Each row is a point on a tangle of strands that fork, close into loops and nearly touch. The rows are in no order.
Two points are linked if the straight distance between their rows is under 96.1. Some points are linked to none.
Q_472: [-27   1  -9  -3   1 -31  -7 -13  -4  30  23  22  32 -22  24 -15  42  12
  -4   4 -16]
Q_880: [ 23   7 -50  19  16  56  37  12 -11   5  17  16  12  31  -2  43 -23  18
   6 -15 -45]
Q_993: [-48  -4  10 -21   1  -4 -75  15  27  25 -15 -51  39 -14  31   4  26  -3
 -12  30  -7]
Q_981: [ 25  -3 -13  22 -58 -28 -23  24 -19 -30 -55  -7  43 -42  16 -43  26  -9
  11  18  34]
Q_488: [-13  21  63  13  66  -5 -12   1  -2  13  21  25 -26  28  22  -6  -3  34
  10  21  17]
Q_657: [ -4   2  60 -19 -28 -10  -2 -13 -20   7 -39  32  37 -39  34   8 -43  12
 -34  19   3]
Q_487: [-16  -5   4   9  56 -12  12   0  38  -8  22  40 -43  19 -34 -25   2  -8
  25 -16  17]
Q_175: [-15 -10  30 -25  -9  15 -52  -8 -16   5 -22 -31  34  -8  22  20  23  10
   4  12  21]
Q_732: [ -5 -17  -9  19  -5 -22  -4  29  10 -10 -28 -18  32 -25  30  20  32  26
  16  -2 -26]
Q_279: [-10  24   8 -16  28 -22  -8  19   2  34  26  30   6   9 -29 -54  11 -13
  43 -17  38]
Q_428: [-16  -9  -1  31  14  -3  30 -22   1 -28  12 -24 -35  -3  -8  44 -24 -14
 -19 -46   0]
Q_938: [-35   6   7 -22  23 -14 -72  13  16  45   3 -32  27   8  19 -21  43   2
  17  38  10]
Q_786: [-18 -12   0  59  42 -28  50  -6  -9  -5  19  -6 -11 -16   8  42  -8  -7
 -20 -16 -34]
Q_63: [ 76  15 -16  27 -11  47  -7   1   1 -22  27   3  35 -41 -24  29   2  -3
 -25 -55 -28]
Q_835: [-15  12  80   4  39  19 -21  25 -25  -4  -8  21  -4   3  21   8   6  12
   2  10  11]
Q_173: [-25  11  22 -26  37 -29 -45  -1  16  52  27  12  37  -8  29 -23  33  19
  -8  36   1]
Q_427: [ 24 -30 -28  50  -8 -10   1  -1 -26  -3 -11 -51  36 -45  22  50  -6 -30
  15  18 -23]
Q_936: [-23  10  -5  20  28  -4  44  51  10  -4  -3  16  -1  39  22  14 -13  57
  -7 -21 -45]
Q_588: [-12 -11  -2   4  47  35 -15  -3  15   9  12  22 -32  19 -49 -20   0 -35
  40  -3   0]
Q_178: [-39  30  43  12  17 -24 -42 -16  38  22   7 -36 -17   6  42 -11 -27  -2
   6  15  21]
Q_768: [-47  -1  50  20  -3 -32 -15  17  11  -3 -20 -28   1 -14  38  16 -33   6
  -2  -6  12]
Q_722: [-29  19  31 -15 -15 -20  26  24   1  33   3  19   3  25  32 -39 -38  16
  -2  16   6]
Q_602: [ -2  -7 -38  34  -6  19  42  22  18   5   2  38  -8  29 -32 -11 -36 -25
  17 -19 -40]
Q_513: [-15   7 -27  13  -2  10  -4  -7  16   2  12  26  24 -11   2  -8  39  -5
  12 -34 -35]
Q_821: [  4  28  25 -42  25 -17  -2  -7   9  53  29 -26  -7  69  25 -51 -25  33
   7  30  26]
Q_411: [ 38 -31 -45 -14 -21   8  43 -13  16 -29 -34   4 -25  36 -39 -21  14   8
  22   4  -2]
Q_43: [ 69 -21 -38 -47 -26  19  38   3   7 -38 -21  -3 -42  24 -50  -1  10  24
   2 -19  22]
Q_342: [-14 -11 -13  11 -28  16   1  -2  35 -34 -23 -36 -55  16 -45  -6  15 -41
  -9 -19 -28]
Q_270: [ 42 -17 -23  32 -23  -8 -11 -10 -32  15  -6 -23  49 -62  32  48 -25 -15
 -23  36 -19]
Q_151: [ 31  33 -14  -1 -11  44   1 -12 -23   5  49  28  39  -8 -20  29  -2  10
 -26 -29 -27]
Q_172: [  1  -9 -23  15 -23  -4 -48   3 -28  28 -29   1  77 -51  35  30 -21 -30
 -24  57  -9]
Q_690: [-18  11 -10   3   8  42  11  40  21 -11  -5 -21 -32  35 -22  28   6  13
  -5 -21 -29]
Q_255: [ 26  -6 -44 -44 -16  15  51  -4  22 -44  -5  -3 -55  40 -53  26 -10  25
 -19 -38  12]
Q_859: [-13   8 -37  25 -62 -28 -19  20  -8   3 -29  -6  57 -36  11 -52   0 -30
  -7   5  27]
Q_910: [-35  -4  62 -38  19 -36 -30 -52  22  22 -22  11  -2 -28  36  17 -19  12
 -49  20   0]
Q_327: [-27  12  58 -17  31   8 -42 -18  19  31  10 -16 -14  -4  47  22 -26  16
 -28  29   4]
Q_569: [ 25 -13  38  -5   4  16  -2  21 -37 -19 -18  12   3   9  -3 -29  21   1
  48  -6  40]
Q_879: [-19  -1  -8   7  38 -27  32  39   8  21  27  33 -10  14 -16 -35  -5  18
  43 -16  14]
Q_222: [-15 -22  -6  53 -10 -19 -12  -8 -22 -15 -34 -50  16 -46  43  29 -12 -33
  23  25  14]
Q_211: [ -4  29  58  -4  61 -31 -45 -13  19  48  41  20  -6  -8   3 -24 -12  23
  18  22  48]
Q_833: [ -6 -21 -42  36  24  -8  57  -5  14  -4  17  38 -27   0 -40   2 -10 -34
   8 -16 -43]
Q_337: [ 52 -21 -16  -2 -18   5  18  -7  -7 -30 -44  12  -3  14   0 -38  59   0
  30   6  -6]
Q_756: [ 19   5 -26 -11 -60 -10  34 -41  -9  -8  24  21  12 -14  -5   7   4  -6
 -47 -13 -26]
Q_510: [ 72  -8 -57   7 -35  35   6   4   2  -7   7  -5   3 -15 -22  18  14 -12
  -3  12 -30]
Q_97: [ 85 -12 -47  -8 -19  14  34  15 -22 -16   7  16 -15 -17 -20   3   1  13
  18  25 -10]
Q_507: [  9   0  64  -1   6  15 -16  41 -38  -3  -7  27  -2 -21 -16  -4   5  11
  14 -12  30]
Q_769: [ 47  12 -43  16 -28  46  -5  32  11   1   7  14  -7 -14 -57 -10   3 -34
  -8  -9 -43]
Q_331: [  1 -15 -13 -17 -24 -31  29 -44 -15 -14  27  -5 -25 -34  -7  35   1 -11
 -36   2  -8]
Q_356: [  5  -5  32  17 -51 -21  -3   1 -12 -36 -44   1  -4 -37  11 -30  14 -18
  -1  -2  22]
Q_207: [-21  19  19 -27  -6   1 -11  18   0  12  35  -3 -27   6 -25   3  -4  -1
 -19   5  -4]
Q_763: [  7 -44 -59  55  23   1  53 -29  41 -30  -3  34   6 -10 -29  10   7 -49
   8 -38 -35]
Q_107: [-32 -10 -17  14  16  36  11  19  42 -16   8 -20 -54  47 -58  10 -19 -25
 -13 -11 -40]
Q_911: [-19 -34 -41  18 -14  15  -9  -2  39 -20 -26 -14 -47  32 -31 -35  13 -66
  25  14  -9]
Q_980: [  7  14 -22  -4  -1  33  25 -15 -30  18  56  25   9  30   3  29 -30  11
 -27 -17 -24]
Q_78: [-28  29  52 -26   1  -5   4 -16   5  -8  16  42  -5  -2  10 -28  20   6
 -46 -24  11]
Q_600: [ -9   2   5   7  41  43  -8  33 -13  30  22  33 -10  44 -20 -13  12  -8
  30  27 -16]
Q_449: [  2  -9   1 -28  -3  26 -48 -32 -33 -18  -6 -42  20  16  20   5  36 -10
  35  -2  25]
Q_702: [  9 -18 -15  10  14 -39  34  -2 -26   3  25  -7  14 -65  -6  62   1  31
 -12 -39   3]
Q_440: [-19 -15   1  -6   4 -12  29 -52   3 -29  28 -20 -53   5   9  38   0  -8
 -17  -1  -3]
Q_32: [-40   5  47 -10 -23 -16 -16   8   6  18 -22   9  27  -6  41 -20 -31   3
 -24  19   5]
Q_122: [ -2  -2 -25  11 -21 -19   0 -17  -9 -32 -42  -5  15   7  24 -50  72  -3
  18  11   4]
Q_235: [-10   0  31 -62  -1 -27  19 -47 -25   6  26 -11  -2   3  21  11 -20  30
 -18   1  47]
Q_199: [-21  26   8 -15  10 -15  20  13  -6  40  42  -1 -21  54  26 -27 -53   9
   0  21  10]
Q_17: [ 25  -2 -37  55 -18  29 -20  -7  -8 -37 -40  -5  25 -23   8  -7  41 -31
  34 -23  -8]
Q_518: [ -6  13   0 -28  27  51   1   4  20 -30  -1   8 -62  69 -31  28  -5  17
 -15 -37   1]
Q_607: [ 15   9  -7 -45 -59 -23   9  -8  -6   5   5  12  34 -38   1   2   2  36
 -67   4 -10]
Q_281: [-14   8  -7  -4  25 -29  51  63  -3  12   4  26 -25  29   8 -10 -18  58
  10  -8   7]
Q_336: [ -2  -2 -36 -33  43  30  44 -26  37 -34  -4  12 -66  61 -33  33  -4  32
 -24 -38   0]
Q_201: [  1 -12  18   4 -45 -16 -28 -13 -27 -35 -10 -26 -14 -54 -15   2   0 -39
  -2  -3  52]
Q_485: [-23  -5  49 -63  -2 -24 -14 -55 -11   3  -4   8   8 -27  24  20   3  34
 -33   4  34]
Q_298: [  4  -9 -50  45  -2  13   3 -13  23 -18 -16   4   5   2 -26  -6  28 -36
  23 -40 -34]
Q_177: [  1 -19  32 -34 -37  -1 -16   4  -9   4 -41  10  23 -60  -4  21 -31   6
 -48  29  -1]
Q_558: [ 13  40  40   2  38 -43 -52 -15  15  40  29 -12 -14   6  -6 -54   3  -4
  40  32  61]
Q_465: [  7 -12  15   0 -10  18 -52   7 -35  19 -41 -18  58 -27  32  26  -6 -10
   2  45  14]
Q_842: [-14 -14 -36  20 -28 -14 -16  -3  10 -26 -44 -25 -13  14   8 -49  39 -38
  27  21   3]
Q_87: [  8   0   9  -6  40  45   5  18 -43  19  15  23  11  31  10  23  12  21
  19  24 -30]
Q_846: [ 31  -4  14 -23 -59 -12   1  22 -14  10  -3  12  20 -55 -12  -2  -9   8
 -51  28 -10]
Q_740: [  2   3 -25  12 -10  44   1  43  26  -7 -14  16   2  25 -55 -23 -17 -44
  20 -13 -38]
Q_708: [ 10  15 -26  15  -5  22  39  26  11 -12  12  -5  12  24 -19   5 -64   6
  23 -69   4]
Q_780: [ -8  27  40 -53   0 -13  -7 -16  19  29  19 -40 -20  54  30 -29  11  33
 -21  43  15]
Q_497: [ -9   6 -28  22  40  15  47  14   3   3  12  -4  -5  39  22  54  -9  44
 -15 -21 -54]
Q_231: [  5  31  23 -17  35 -45  -8 -12  13  53  23  -4 -15  29 -30 -88  20   0
  27  15  46]
Q_266: [  4 -21  -7  42 -32 -28 -22  -6 -27 -25 -32 -40  14 -59   6  21 -22 -42
   0   2  46]
Q_557: [-10   6  11 -38  14 -28  -1 -40  -8 -12  38 -23 -25  12  23   8 -34  21
  20 -16  54]
Q_987: [ 31  -1 -21  12 -23  38 -22 -12 -19 -21 -24 -30  28   0  14  11  24  -5
  48  -7   6]

A fork is a point with three links, a tip a point with one. Leave the first point through the second and follow the links. Name the first fork or tip that comes.
Q_175 / Q_465 -> Q_859
Q_32 / Q_657 -> Q_786
Q_569 / Q_507 -> Q_879
Q_786 / Q_428 -> Q_32
Q_356 / Q_201 -> Q_175
Q_97 / Q_510 -> Q_298

A tip is a point with one link. Name the tips that can be reached along the links from each point below, in the order of the rows.
Q_32 -> Q_786, Q_780, Q_557
Q_173 -> Q_859, Q_97
Q_880 -> Q_63, Q_569, Q_87
